Each row is a point on a landscape with many valleys, with its height.
A ball rolls from a point to whichever of its 3 nearest points has the largest drop for the distance, and stops where none of them is lower. Distance is the straight distance between rows; heights are no part of it.
Vubuz: [  2.2   7.2  15.5 -14.5  28.0  -4.8  -9.9   8.5 -56.4  -3.2 -19.4  34.9
  20.5 -25.7 -19.0 -18.4   5.4 -54.7  19.5  -3.6 -19.6  -0.4  10.9]  (h 33.8)
Soli: [ 17.5  11.2  13.0 -16.5 -35.8  -9.2  27.6 -15.7 -38.1  10.4  17.5  31.1
  32.0 -26.8  -4.9 -30.1 -30.5 -18.9  27.4   3.1 -29.8 -20.0  13.9]  (h 13.6)
Bag: [  4.8   3.0  12.0 -23.0  40.9   4.6  -8.7  19.9 -21.5  13.1 -19.7  16.6
  -5.9  -1.7 -18.8  -3.4   5.8 -46.8 -11.1 -22.1  -3.5   0.5   5.8]  (h 28.0)
meror: [ -9.0  -1.6 -25.0  29.0 -19.9   9.8 -10.3  22.4  48.5 -19.3 -23.3 -34.8
  -6.3  11.6  -9.5  33.5  17.2  34.8 -19.8  -6.3  24.9  11.0  -4.7]  (h 74.0)
Dugo: [-13.9  -9.4  -1.3  -2.9  40.0   0.7   0.9 -12.3  37.5 -12.7   3.8 -35.9
 -14.2  20.1  26.8  20.2  21.4  32.3 -22.8   0.5  12.3  22.6 -19.2]  (h 52.7)
mugap: [-18.6 -13.5 -26.7  22.1  -1.3   3.3  -2.4 -24.7  37.1 -15.8  11.1 -33.6
  11.4  -1.6  25.3  17.5  17.7  35.4 -20.0   8.1   9.2   6.4 -27.0]  (h 13.8)
dop: [ 19.1   8.2  22.6  -8.5  19.8 -20.9  16.0 -46.1 -28.7   7.4  27.3   9.7
  15.0  -9.1  20.3 -24.3  -0.9 -25.6  19.3   7.8 -10.5  -5.2 -13.4]  (h 36.5)
Kuno: [ 21.8  11.6  10.5 -13.5  26.9 -28.8   7.9 -29.1 -53.2 -10.4   2.0   9.8
  25.1 -31.9  -8.9 -24.1   4.9 -48.8  23.9 -11.1 -37.4  -3.5   2.2]  (h 29.0)
fen: [ -7.7  -0.9 -13.6   4.1  17.9  -1.7 -10.6  24.2  30.2 -11.5 -23.2 -29.1
 -20.1  18.1  -4.8  27.3  18.8  24.9 -28.4  -5.5   4.3  22.1 -21.3]  (h 67.6)
sizu: [ 13.2  11.9  10.5 -13.3  16.6 -20.2  27.9 -30.9 -29.6  -5.4  15.3  15.0
  13.6 -15.2   7.3 -23.8   6.1 -29.5  21.1  -4.2  -2.6   2.1  -3.0]  (h 30.3)
zafu: [ -8.7  -3.3   1.9  -7.8  23.0  -4.9 -10.0  24.9  40.6  -2.0 -34.3 -51.2
 -28.5  17.4 -14.8  29.4  22.6  14.5 -33.2  -4.0  14.7  23.0 -30.4]  (h 81.9)
Rumov: [-17.6 -13.0 -22.1  10.1   6.1   4.1  -8.9   4.7  34.3 -16.4 -19.5 -35.0
  -5.2  10.0   2.8  29.8  28.4  34.7 -26.0  -3.4  22.6  10.6 -21.8]  (h 50.6)
Peme: [  7.6   5.0  17.6 -10.4  15.4  -5.8  13.2 -29.5  -0.9   1.7  20.9   1.8
  14.5   8.2  28.6 -17.9  -3.0 -12.0   7.2   0.5   0.3   3.4 -11.6]  (h 57.8)
kome: [ -5.6 -13.5 -25.9  38.9 -37.9   6.2 -16.5  15.4  27.6 -13.7  -6.4 -11.9
  -2.9   1.4  -7.5  27.9   1.8  35.7 -14.5  -0.3   9.5  -9.8   6.5]  (h 42.6)
sak: [ 10.5   4.8   7.3  -8.6  26.6 -28.9  14.1 -23.8 -40.0  -1.3  -8.8  11.2
  20.5 -19.6   4.9 -26.0  11.8 -41.8  20.9  -5.9 -16.3  -3.2  -1.5]  (h 24.8)
suli: [-14.1  -5.0 -15.7   9.5  13.0   3.4  -2.1 -16.8  29.9 -13.0   2.0 -30.5
   4.0   1.8  21.3  12.5  12.7  34.7  -9.2   6.2  17.8  10.9  -9.9]  (h 13.9)
motom: [ -4.8  -6.1 -11.3  11.1 -32.4  16.3  -7.3   3.1  13.0   7.1  16.6   4.7
  -2.8   4.4   2.6  -0.7  -9.4  27.9   2.6  14.5   0.2  -3.0  12.0]  (h 36.3)
Zevuk: [ -9.2   3.0  17.9 -24.4  38.9  13.2 -12.1  18.6  23.8  11.6 -18.6 -21.7
 -31.5  20.8 -13.0  24.3   9.3   0.8 -30.8  -7.0   3.6  15.6 -14.3]  (h 64.3)
fad: [ 11.0   4.6  18.4 -15.7  32.9 -10.3   7.8 -20.2  -8.3   0.2  14.8   6.9
  16.0   2.0  15.9  -2.2   6.0 -28.6   2.4  -2.5  -6.0   6.9 -14.6]  (h 61.0)
Ket: [-11.7 -14.9 -12.9   5.1   9.3  20.7   7.1 -46.4  20.5  -0.2  19.2 -30.9
  12.0   7.6  29.6  -7.7   4.8  29.7  -8.3  15.5   1.5  10.9 -14.8]  (h 30.4)
Rora: [ 12.0   5.7  15.9 -18.5 -28.3  -3.2  27.7 -20.2 -22.7  11.2  18.2  26.2
  24.4  -9.1   7.7 -19.9 -18.8 -11.3  27.2  17.2  -7.2 -18.1   6.5]  (h 24.5)
seb: [  5.2   7.9   9.2  -7.5  20.0   7.2 -12.6  30.9  -7.6  15.5 -21.6  23.5
 -17.3   6.2 -15.6  -4.5   8.1 -33.9 -10.7  -6.8   6.0   2.1   7.1]  (h 38.8)
Suged: [-10.2  -0.2 -25.1  33.9 -45.2  15.9  -7.1  -7.9  12.4  -4.8  15.9 -13.8
   8.6  -4.7   8.0  11.8 -10.7  33.8   3.4  19.3   4.6 -12.2   6.5]  (h 38.7)
voba: [-22.8 -14.5 -34.6  34.1 -37.9  19.1  -5.3 -10.6  33.7  -7.0  14.5 -31.5
  15.8  -9.0  11.2  11.9   3.3  36.2 -15.6  10.9  16.1  -8.8  -4.8]  (h 42.1)
tes: [-10.9  -9.1  -3.2   6.5  -1.2   9.5  -0.5 -17.2  18.1  -5.7  14.0  -7.6
  -7.5   8.4  24.8  12.4  -2.8  33.5  -5.6  15.2   5.2  -0.4  -5.4]  (h 41.7)
fugo: [-11.3  -6.8 -23.6  19.2   0.4   5.0 -18.4  29.6  37.5 -10.2 -15.3 -17.3
 -18.1   4.8 -16.4  21.3  21.4  29.6 -19.3  -1.5  14.1  14.4  -1.7]  (h 67.4)
soper: [ 13.2   6.6   3.4 -14.0 -35.1   3.1  19.0   1.5 -24.8   7.3  20.6  22.0
  21.5 -13.1  -4.2 -16.6 -31.0  -4.2  23.0   7.4 -16.7 -14.4  19.3]  (h 16.9)
gogiz: [  0.1 -12.0  -2.9   3.6 -15.7   3.8   3.0  28.9  -5.3  14.3  -1.1  31.2
 -18.9  10.8  -9.0  -7.0 -16.2  -2.4  11.4   5.6  -3.4  -8.7  23.7]  (h 22.0)
kame: [  2.2   6.4  17.4   0.6  -4.5   9.6 -26.5  39.3 -29.9  16.4 -22.9  40.3
 -10.4  -1.7 -40.2 -19.4 -12.6 -42.4   6.9  -6.3  -6.8 -11.9  23.7]  (h 20.5)
ludi: [ -7.6  -9.5 -22.0  59.1 -59.3  10.9  -6.5  -9.9  28.2 -13.0   3.5 -24.6
   5.3  -9.3  -6.8  23.7  -2.2  36.4 -17.1  -1.6  16.4 -17.7  -1.5]  (h 41.8)
Boko: [ 16.3   6.8   5.2 -15.7 -32.7 -10.4   6.5   7.9 -24.7   9.0  12.1  35.6
  19.9 -14.9 -20.3 -28.3 -15.1 -22.2  35.2   3.3 -20.1 -20.0  14.6]  (h 10.9)
ludir: [-12.4  -0.7 -12.6  14.5 -16.3   3.2   5.3 -26.3  14.7   0.5  17.4 -16.8
   9.8  -5.2  26.7  -0.2  -4.3  33.1  -0.4  19.4  12.1  -3.9  -2.2]  (h 35.6)
tebi: [-11.3 -10.2 -18.4  31.5 -20.9   6.9  -1.5  -3.2  34.9  -9.2  10.1 -25.4
   5.6 -10.1   7.4  21.8  13.9  31.4  -9.1  -1.8  23.3   5.0  -4.3]  (h 41.6)
Vitar: [ -1.5   8.5  11.1  -7.7   9.2   2.8 -12.9  42.6  -8.5  14.1 -21.0  27.9
 -23.7  11.0 -28.3 -12.0 -16.6 -25.4  -0.7  -6.9   2.2  -2.6   4.8]  (h 39.0)
rem: [-10.0  -7.2 -20.0  32.8 -39.9   5.4  -8.2   7.7  20.1  -1.3   2.7 -12.9
   3.6   1.1   3.7  14.2  -4.0  29.5   2.2  14.7  -0.4  -7.3   6.5]  (h 37.8)
keve: [-17.3 -18.1 -11.1  12.7  22.1  -3.5  -6.3 -24.3  43.6 -20.5   7.9 -38.1
  -1.1   4.7  31.1  25.6  30.1  34.0  -7.6  -9.2  10.4  14.0 -30.4]  (h 32.0)
rores: [  0.9  -0.1  11.6 -14.9   9.1  -0.1   8.3  -8.6   1.1   3.3  14.7   2.6
  -1.3   5.2  21.0  -8.1  -6.2  -3.1   1.7   0.5  11.6   1.6   3.8]  (h 48.2)
Vaba: [  8.8  -2.3   5.9   8.8 -45.7  11.5   7.5   0.7 -10.8  12.7   3.9  11.9
   2.8   1.1 -11.8  -9.7 -28.2  16.2  20.1  12.9  -6.2 -18.0  17.9]  (h 31.8)
Robub: [ -6.1   4.0  -9.4  14.4 -11.5   1.5 -21.4  40.6  15.7  -1.2 -17.5  -1.7
 -27.5  25.2 -39.0  14.0  -1.4  17.3 -10.6  -6.3   9.7   1.3  13.4]  (h 86.9)
Mumur: [ -7.1  -8.7 -13.8  23.6 -13.4 -14.0 -18.4  48.1  28.6  -2.1 -31.1 -24.1
 -43.9  27.9 -49.3  35.6   8.0  31.3 -14.3  -6.0  12.3   2.8  -2.6]  (h 81.8)
Tev: [ 22.2   0.9  12.8  -4.4  -4.1  -0.2 -11.5  34.4 -45.7  17.4 -13.0  49.6
   9.4 -13.1 -42.7 -19.5 -14.9 -38.1  28.4  -5.7  -7.8 -18.9  18.4]  (h 22.6)
sog: [ 19.3   6.5   6.8 -23.2  -3.1 -10.7  13.4   6.0 -38.5  -5.8   3.7  27.2
  20.7 -24.7  -4.2 -30.2  -3.6 -35.3  26.7  -8.5  -9.4  -9.8  14.7]  (h 18.0)
bevo: [ -7.9  -2.7 -22.1  17.4  -6.7   5.3 -26.5  24.1  11.0   1.9 -18.9 -12.4
 -28.4  16.7 -23.9  22.1  -2.4  24.3 -10.1  -3.4  14.3   4.8   2.4]  (h 82.6)
vule: [ 16.2   0.8  10.1 -19.5   0.5   0.9  -2.4  18.5 -40.0   8.4  -4.9  37.0
   6.9  -6.9 -10.7 -27.5  -2.5 -38.9  22.3 -12.3 -12.1 -17.2  16.5]  (h 17.0)
kog: [ 20.1  10.8   9.6  -8.3  15.1 -27.2  26.9 -61.9 -42.0 -13.7  18.8  -0.8
  35.3 -28.4  15.6 -29.1  -5.0 -35.2  35.7   3.6 -35.3  -8.9   3.0]  (h 39.1)
gipa: [  9.6   3.1  17.0 -13.3  13.8 -13.2 -15.3  23.3 -47.8   0.1 -25.5  46.5
   8.3 -22.0 -34.4 -22.2   0.8 -54.6  23.5  -6.3 -18.5 -10.6  13.1]  (h 34.2)
Senu: [  4.2  -8.7 -12.5  19.0 -18.6   6.7 -12.3  19.8  25.3  -7.6   0.1   2.8
  -9.0   5.0  -8.7  12.6  -6.2  28.2  -9.3  12.9  12.4   0.7  12.4]  (h 40.9)
vepop: [-20.6  -5.6 -15.1  28.4 -11.5  13.8   0.4 -23.8  20.2   1.9  20.3 -16.7
   6.3  -1.0  21.6   8.1  -2.5  34.2 -10.0  16.0   3.5  -3.6   2.4]  (h 32.2)
zuvus: [ 14.5  15.2  15.3 -16.8 -17.2 -14.9  32.4 -39.5 -35.9   3.2  18.9   5.6
  28.9 -21.4   6.9 -24.3 -19.0 -21.9  25.8  11.5 -24.4 -27.4   8.1]  (h 31.9)
pul: [  0.7   8.0  22.9 -22.6  43.9   3.1 -17.5  19.8  24.3  11.5 -23.6 -23.7
 -28.2  19.8   0.6  19.3  10.0  -3.9 -33.3 -23.3   1.0  26.1 -16.6]  (h 51.2)
Vefar: [  6.9  12.3   9.0 -11.5  -2.9   6.0   6.5 -18.2  -7.9   1.6  15.5  17.7
   7.7   6.3  18.3  -7.7  -8.4   2.4  10.0  11.4  -5.4  -4.6  10.5]  (h 52.4)
paz: [  5.1  10.3   6.8 -19.7   1.1  -1.8   5.1  -8.3 -20.9   0.4   3.2  18.6
  -7.3  -2.8   7.3  -9.5  -6.4 -13.0  11.8  -8.7   2.9  -7.2  16.0]  (h 25.6)
Bafe: [  9.3   9.7  21.3 -15.6  17.5 -11.2  22.7 -19.3  -8.8   3.6  10.0  18.5
  13.1   2.8  10.1  -7.5   1.4 -18.4   9.3  -5.6  -4.0   4.5  -1.8]  (h 60.9)
Tik: [ 13.5  13.8   4.3 -13.8  22.9  -6.7  -5.0   1.6 -45.5   2.0  -1.6  25.8
  12.3 -16.8   3.9 -26.7   9.7 -41.5  11.4  -7.6 -13.6  -6.8   5.8]  (h 24.3)
rutas: [ -2.4  -3.5   7.7 -16.9  34.9   3.6  -9.5  10.3  32.5  -5.4 -36.6 -49.6
 -16.1   9.4  -5.3  24.1  28.6  21.1 -46.1 -12.7   6.9  26.2 -34.0]  (h 82.9)
riva: [ 10.7  -0.4  -5.3   3.4 -41.6   8.8   6.3 -21.0   1.6  10.2  18.0   5.9
  10.4   9.0  12.2  -3.8 -27.1  21.4   8.6  21.5  -1.1 -15.4  11.4]  (h 31.3)
sud: [  6.9  -1.7  12.2 -15.6  48.7 -22.5 -15.9  -0.9 -56.8  -4.8 -31.6  16.6
  13.4 -28.2 -18.3 -17.9  15.3 -62.4  12.0 -11.2 -23.7  12.8  -0.4]  (h 41.3)
sukof: [-10.6   7.5  -3.2  -4.2  -3.1  -0.1 -14.2  35.6   9.4   6.3 -16.9  18.8
 -32.0  23.4 -24.7   8.8 -13.7   7.6 -11.8  -6.2 -11.4   0.4  22.4]  (h 89.4)
kulu: [ 12.5  -2.0  18.1 -17.6  21.5  -7.2   2.2  11.3 -40.4   1.6 -22.3  26.7
   4.4 -17.8 -25.2 -13.7   4.8 -48.0   6.8 -11.0 -12.7  -4.2   7.7]  (h 42.0)
sofiz: [  2.9   7.3  13.0  -9.4  40.7  -7.1   4.6 -19.9   1.6  -6.0  10.2  -2.5
 -18.1  13.6  21.6  -2.7  18.5  -9.4   3.7  -8.3 -11.5  22.7 -10.4]  (h 66.4)
Lebe: [ -4.7  -1.4  -7.6   9.6  17.9   4.4   2.9 -34.6  28.3  -8.8  14.3 -24.1
   5.3  14.5  28.6  11.7   7.3  21.2 -11.8   3.8   2.3  13.9 -11.9]  (h 27.7)
rilu: [  6.0  -7.0   1.4   0.2 -50.2   3.8  14.9   0.3 -14.3  18.3  19.6  10.6
  10.7  -5.5  17.7  -5.2 -34.0   7.3  19.3  24.2  -7.9 -23.0  15.6]  (h 32.6)
mugup: [ 12.4   4.0  22.7  -8.9  50.0  -7.2 -12.9   6.2 -35.0   5.0 -15.9  20.9
  -0.1  -4.6 -11.1  -5.0  14.0 -55.4  -5.5 -20.7  -8.5  12.7 -19.0]  (h 12.1)
givuk: [  0.4  -2.0   0.6  -6.6 -64.1   7.3  25.1 -12.8 -24.6  10.1  17.7  12.5
  14.5 -16.3   3.8 -15.0 -37.6   2.8  31.4  22.7 -17.6 -27.7  11.5]  (h 41.9)
nugek: [ 15.3   5.1   0.7 -24.3 -23.7  -4.8  29.6 -13.7 -38.5  10.3  21.0  19.2
  28.2 -19.8   3.6 -26.1 -17.3 -32.6  23.2   0.8 -15.4 -25.1  17.8]  (h 20.7)
kone: [ 11.9  14.7  14.3 -18.9  -2.7   2.7  12.1   2.2 -17.3   9.2   3.2  33.8
   5.5 -13.4  -1.8 -21.2  -9.5 -24.4  24.4   2.8   3.7 -10.4  20.0]  (h 20.0)
durog: [  6.9   2.9   0.2 -12.8   3.2  10.7  -6.8  17.4   4.6   7.7  -1.7  13.0
 -15.9  11.5   0.2   3.6  -6.7   0.3  -7.6   0.0  10.0  10.2  10.1]  (h 51.5)
gekep: [-11.4 -12.5 -31.7  42.3 -40.3   0.6  -2.1  -5.0  41.9  -9.3   3.8 -20.7
   9.5  -2.6  -1.1  27.0   4.5  36.7 -18.4   1.8  20.3  -7.2  -2.4]  (h 39.4)
toso: [  6.4   7.0  10.0  -6.3  -4.5   7.0  -9.0  27.3 -26.5   8.0 -21.3  38.3
   0.5   1.8 -28.5 -15.1 -14.3 -30.7  18.8 -13.8  -4.9 -16.7  21.4]  (h 16.6)
nezib: [ -0.3  -3.5  -7.4  16.4 -13.9   0.0 -20.9  32.4  19.1  -1.4 -18.1   1.5
 -33.2  18.8 -33.0  20.0 -11.2  24.7  -3.4  -3.1   8.1   4.4  11.2]  (h 86.8)
Penin: [ 20.6   5.6   8.4 -21.2  -8.2 -20.1  23.7 -22.8 -46.2   0.3  15.0  17.7
  37.6 -34.7  -4.9 -30.1  -8.0 -30.3  27.7  -2.1 -22.6 -22.2  17.5]  (h 24.9)
poz: [ -2.9  -1.3  -0.7  -2.9 -13.0   5.1  -1.9  -3.1  16.1  -1.9   6.5   1.3
  -2.2   7.7  12.1   4.6  -0.4  22.8  -6.5  12.5   7.1   3.3   4.2]  (h 39.6)
nim: [-24.7 -10.7 -35.2  41.9 -21.5   2.5  -5.0 -17.3  34.5 -13.9   1.5 -37.4
  20.4  -3.3  11.6  21.4  22.9  38.6 -24.4  -2.1  17.9  -2.0 -23.2]  (h 26.3)
zav: [ -4.6 -14.0   4.5   0.0  11.3   2.5   6.8 -33.6   2.8  -5.5  23.4 -10.9
   8.8   5.8  31.9  -8.7   3.2  13.8   7.9  13.8  -2.8  14.7  -5.4]  (h 36.6)
ver: [ 14.0  17.8   8.5 -16.3 -17.8  -9.4  16.5  -4.4 -28.9   4.0  18.9  29.2
  24.9  -7.8  -1.6 -23.2 -18.2 -29.9  25.1  -1.4  -6.2 -14.8  11.6]  (h 15.8)
rifer: [-14.7  -5.2 -22.1  26.7   4.0  -1.4  -3.5 -16.4  42.6 -20.4   7.6 -46.0
   6.4  -4.2  21.3  14.9  36.8  40.2 -19.4  -1.7  18.5   7.0 -21.1]  (h 23.6)
vadaf: [ 12.6   0.6  13.3 -15.9  -1.6   2.6  28.1 -34.1 -26.4  12.9  21.3  11.7
  15.8  -3.1  12.5 -23.0 -11.2 -19.5  23.3   3.0 -12.9  -6.0   3.9]  (h 43.4)
lopu: [ -8.2  -1.9  -8.4   7.8  14.0   0.8  -6.7  41.1  34.9  -4.8 -41.3 -39.9
 -38.8  14.9 -36.7  40.2  12.0  23.9 -36.5   2.6   7.8  16.0 -19.6]  (h 83.6)
Pefa: [ -8.0  -7.3 -21.4  36.3 -10.6  -1.0 -16.1  26.8  35.7 -14.4 -24.0 -10.8
 -20.9  19.5 -30.6  27.0   7.9  33.3 -11.6 -10.8  10.6   0.2  -3.0]  (h 75.4)
Tufo: [ -1.9  -3.8  -8.2   3.2 -20.0   1.5  -5.7 -15.1   8.7   2.7  18.2   2.6
   8.1  -0.9  15.4   5.1 -11.3  24.1  -1.9  25.8   4.5 -10.7   3.3]  (h 34.0)
kezuf: [-15.6   1.0  -5.1  -4.8  14.5   8.2  -2.9   7.4  24.9  -9.5  -2.1 -12.2
 -12.5  10.0  12.6  14.0  11.9  20.1 -19.1   1.4  19.1  10.4   3.2]  (h 53.5)
Bapa: [ 14.7   5.1   8.5 -19.8 -12.0 -17.3  31.9 -36.5 -41.4   1.0  23.7  10.7
  37.3 -31.5  -2.0 -23.6 -28.9 -30.5  23.6   3.8 -32.7 -22.2  10.6]  (h 29.4)
Madun: [ -2.6   8.1  -8.2  15.8   0.2   6.4  -7.4  24.4   5.9  -2.9   3.8  13.6
 -26.0   8.5  -4.7   3.6  -9.8  12.0  -7.1   0.8   4.3   6.9  11.5]  (h 57.4)
piz: [-15.0  -6.4  -4.8  -4.1  31.5  -5.6 -20.8  14.8  40.3 -10.9 -17.0 -51.8
 -23.4  10.8   7.5  19.9  24.2  24.7 -32.3  -5.0  10.3  20.1 -28.8]  (h 81.1)
likan: [ -5.6   0.6  -3.2  11.1  -2.6  11.5 -19.3  39.0  23.0  -0.4 -20.1  -7.5
 -35.0  21.0 -37.5  15.9   3.1  22.3 -18.9  -6.3   4.0  10.8   1.3]  (h 87.3)
gik: [-28.7 -17.4 -34.9  40.1 -18.8  14.6  -1.5 -29.3  37.5 -16.8  14.0 -46.6
  20.8  -6.5  20.9  24.9  23.9  33.7 -25.9  -7.3  10.8  -5.7 -29.2]  (h 33.1)
kora: [-17.9 -17.1  -5.3   2.5   8.0  -1.2  -9.9  13.9  35.5 -10.2  -3.9 -20.3
 -15.3  14.3  -0.9  30.7  15.4  26.8 -15.9   0.5  11.8  11.0  -8.1]  (h 55.9)
mevu: [  3.6  11.7  20.0 -16.2  37.3   5.1  -1.5  10.0 -16.8   8.3   2.3  10.4
  -7.1   2.6  12.6  -7.8  -0.3 -20.2  -9.8 -17.2   1.3   6.0  -2.3]  (h 6.0)
pilen: [ -8.9   4.0   6.3  -8.1   4.3   6.3  12.0 -31.8  -0.3   5.8  20.3   5.5
   3.6   1.5  31.2  -7.9  -8.5  10.0   7.0  20.5   9.4   6.1  -4.0]  (h 45.1)
bufi: [ 21.4  14.0  15.3 -17.8 -12.2  -4.3  28.0 -46.0 -30.3   1.7  20.7   3.6
  29.0 -21.0  13.9 -26.3 -19.7 -21.3  24.7   3.6 -18.0 -12.4  -1.0]  (h 38.5)
Puruf: [ -4.8   4.0  20.7 -17.7  37.7  11.9 -11.3  10.3  -4.0   1.9 -14.2  -3.6
 -12.0  17.6   1.7   2.2   6.0 -26.8 -28.5 -18.4  -1.4  16.9  -9.5]  (h 2.9)
koven: [  5.3   3.3  10.4   3.4 -35.4   4.2   8.7  -6.7  -6.8  16.8  11.8  15.1
   5.1  -2.4  10.5  -9.6 -22.1   9.6   9.3  16.6   0.0 -12.6  12.1]  (h 29.5)
fuv: [ -6.5  10.2   9.9 -14.2  39.9  -1.1  -3.1   9.9  17.2  -2.3  -0.3 -21.8
 -25.6  21.8   8.4  12.5  18.6   4.3 -10.9  -4.9   5.7  18.9 -22.3]  (h 14.0)
Rufin: [ 10.4   6.5   4.0  -2.8 -17.7   4.3 -14.6  27.4 -17.4  20.0 -11.2  36.2
 -15.7   6.9 -20.6 -22.5 -13.7 -16.5  10.1  -0.9  -0.7 -12.6  14.6]  (h 19.9)
Mizut: [  4.0  -3.0   8.1 -15.3 -15.0  15.1  13.8 -24.2 -14.0  17.5  13.3   8.4
  19.6  -8.8   8.0 -11.0 -19.3   6.2  12.1  13.5   1.1  -6.9   6.8]  (h 56.5)
divo: [ 19.6   8.8  10.1 -15.4   9.7 -25.0  21.0 -38.7 -30.2  -1.0  14.8   8.1
  26.3 -17.4   6.7 -32.8  -2.6 -36.4  27.3   1.4 -24.6  -4.2   2.9]  (h 34.8)
sura: [  1.2 -11.2   3.3   9.4  24.9  -2.7   7.2 -37.4  13.9  -5.2  14.5 -12.2
   3.1  12.6  33.8  -0.6   9.9   5.2  -8.9   6.6   1.8  18.2 -12.6]  (h 30.7)
vikog: [ 30.6   5.2   4.8  -6.3 -26.5  -8.3   9.1   7.6 -43.2  -0.9  -1.1  38.4
  19.5 -26.6 -10.8 -25.2 -13.7 -33.0  30.4  -7.7 -19.8 -16.7  18.2]  (h 14.9)
kikog: [ 12.2   3.6   3.2 -10.4 -24.0   1.7  -6.6  16.5 -30.7  10.6   0.7  38.4
   4.3   3.2 -27.4 -17.2 -12.9 -27.9  31.5 -12.3 -10.1 -21.4  17.1]  (h 12.8)
rubo: [-13.2 -10.7   6.9  -7.4  18.8   1.9  -5.1   6.4  14.0  -4.2   1.7 -16.0
 -16.8   7.3   5.7   4.1   9.1   3.6 -16.0  -4.9  12.1  17.5 -13.7]  (h 68.6)
nof: [-13.6  -7.2 -12.6   2.1 -10.6   4.4   9.3 -44.0   5.7   2.1  25.3 -16.3
   0.9   3.9  32.4  -1.1 -12.2  22.1  -0.1  17.6   0.7  -0.8  -6.3]  (h 40.1)
sotu: [-30.6  -8.4 -22.9  22.4   5.9  -4.8  -6.0 -31.2  31.8 -14.4  19.9 -51.3
  13.0  -5.4  19.7  13.8  22.8  32.9 -17.3  -2.7  11.9   9.1 -35.1]  (h 22.5)
fafu: [-10.3  -4.9   2.7   0.4  12.5  -0.9  -0.8 -11.8  22.3   0.5  14.4 -20.9
  -0.6   4.8  19.8   9.0  10.7  26.0  -5.7   4.6   6.3  14.3  -9.5]  (h 36.4)
pibem: [ -8.4   2.1   7.4  -6.9  21.2  15.2  -4.4  19.7   6.2   7.3  -0.2   8.1
 -18.4  20.2   3.3   5.3   1.0   4.0  -9.5 -12.0  11.9   5.6   8.1]  (h 61.8)
Mezi: [ -6.2  -4.4   1.0  10.1  17.8  12.0 -13.4  21.0  20.1  -0.8  -4.7 -15.2
 -20.7  13.4   1.2  17.8   4.8  23.3 -19.3   0.0  13.8   9.9  -0.4]  (h 7.1)
damov: [-17.6  -8.1 -18.3  21.9   5.1   4.1 -11.3  23.5  35.0 -18.6 -26.7 -42.4
 -20.7   7.1  -2.8  32.2  28.2  23.6 -17.8  -7.0  18.9  16.1 -17.6]  (h 58.3)
zure: [ 19.6  13.1  11.9 -14.8  10.3 -20.2   5.5 -12.9 -37.8   1.9  -4.0  32.6
  20.3 -24.4   6.0 -19.6   1.1 -39.3  20.2 -14.5 -15.2  -7.1   0.2]  (h 21.1)
Zor: [  4.7  13.5   7.1  -7.9 -40.6  -1.0   9.1   0.9 -19.4  12.3   2.3  25.3
   8.9  -3.0  -6.3 -26.5 -25.5  -8.2  25.1  10.2  -0.8 -21.0  15.8]  (h 24.4)
Fekur: [-19.0 -15.9 -20.2   7.0  17.1   1.0   0.1  -2.1  40.9 -19.8 -10.8 -34.4
 -11.5   3.7  27.0  25.9  24.6  29.1 -26.2  -9.2  12.1  18.5 -22.8]  (h 41.5)
beze: [-10.4 -13.5   2.5   0.1  29.9   3.9  -7.8  20.9  30.9  -1.9 -11.8 -16.2
 -27.3  14.3   1.0  17.4  10.8  16.0 -23.3  -1.2  -0.3  15.3 -15.1]  (h 60.0)
mur: [ 10.6   5.8   7.9 -19.2   2.6   0.5   1.3  19.1 -22.9  13.1   1.0  28.4
  -8.6   1.2 -11.9 -15.4  -2.1 -21.3   5.6 -11.6  13.9  -1.5  21.4]  (h 25.7)
tolo: [-13.1  -6.2 -34.0  43.7 -22.4   3.5  -4.4   5.2  31.1 -23.1  -3.8 -33.0
  11.9   3.6   2.6  29.4  17.5  40.1 -19.3  -8.8  26.3  -5.5  -7.6]  (h 34.6)
vigop: [ 11.9  -6.8   0.6  -6.8 -29.6  -0.9   0.5   5.8 -11.2   8.7  12.8  33.2
  -7.8   6.4 -12.4  -2.5 -26.3  -4.0  11.0  17.3   3.8  -8.3  27.4]  (h 24.1)
ral: [ -0.5   3.3  16.5  -5.2  18.6   8.0 -13.0  36.7  -5.6  17.2 -22.5  15.7
 -17.3  14.7 -21.0  -1.7 -12.7 -17.7 -12.5 -14.5  -1.3   9.4  14.5]  (h 42.7)
Fisi: [  5.9   5.8   9.7 -13.5  34.9 -18.4  12.3  -9.3 -53.5  -9.7  -2.4  25.0
  19.4 -26.5  -6.7 -17.4  15.4 -50.7  19.8  -3.4 -22.4  -6.6   3.4]  (h 27.6)
rero: [-13.7 -11.9 -18.2  25.5  -5.2   6.6   7.0 -19.7  30.1 -10.9  20.7 -31.7
   7.9  -2.7  18.3  18.4   7.8  31.1 -14.8  16.7   6.4   9.0 -18.0]  (h 23.8)
tovub: [ -3.7  10.9   0.9 -12.1  24.7  14.2 -13.4  37.4  18.3  12.0 -22.6  -6.2
 -27.5  12.2 -21.2  11.9   5.7  -2.1 -23.3  -7.5  -1.3  14.7  -1.3]  (h 72.7)
senat: [  1.0   1.7  13.2 -16.9  14.6   1.6   4.9   0.4  -4.3   1.8   6.5   9.5
  -8.2  10.8  16.5  -5.9  -7.0 -10.4   1.8   2.8  -0.9   7.7   2.6]  (h 35.5)
gede: [ -6.9 -11.9  -1.1  -7.0  26.4   7.8 -18.0  13.5  34.4  -3.8 -20.2 -44.2
 -26.2  16.4   5.0  26.3  28.7  19.5 -31.2  -5.7   4.5  22.6 -25.5]  (h 76.8)
Gug: [ 12.9   8.2  11.1 -11.3 -43.8  -6.3  21.2   1.5 -30.4   5.0   5.6  30.4
  35.8 -22.3  -9.6 -33.5 -37.2 -26.8  25.9   1.7 -23.2 -20.8  14.8]  (h 0.9)
Tok: [  8.0  14.4  18.4 -13.6  12.8  -4.5  -5.6  24.7 -19.4  10.5 -13.6  38.4
 -16.8   1.4 -16.9 -13.9  -3.9 -39.3   7.1 -11.5   0.4   1.1  11.7]  (h 33.3)
lan: [-10.4  -9.1 -16.7  22.5 -10.6  -4.4 -15.1  34.2  27.8 -15.3 -36.3 -34.4
 -28.6  17.7 -36.1  38.1  14.4  31.0 -10.7  -7.0  12.7   5.1  -9.0]  (h 80.0)
vanaf: [  5.0   7.0  17.1 -13.2  30.9 -10.8  -2.3  -3.1 -33.1   2.0   2.4  16.1
   1.3 -11.3   0.7  -9.2   5.8 -42.2   8.2 -13.8  -8.8  11.3 -11.9]  (h 22.1)
fikig: [  5.4  -2.3   0.0  -3.8 -26.3  -0.5   2.0   3.8  -2.2  14.1   0.7  18.4
   3.5  -2.7   7.9  -8.4 -14.7  -4.6  14.4  11.4   6.4  -4.5  10.2]  (h 27.0)

Where does a ball stop that starts at each point below?
sukof => Tufo
divo => Gug
koven => Gug
kog => Gug
bufi => Gug
lopu => mugap

Call two points neighbours if one is among the 3 nearest of the other. Go from one point of each pair to the other, from neighbour to neighbour, staying as low as possible. Name the highest point that can't be avoided.
Puruf / mugap => ludir
Gug / Mezi => kora
Gug / Puruf => Tik
fuv / mugup => pul
mugup / Puruf => vanaf
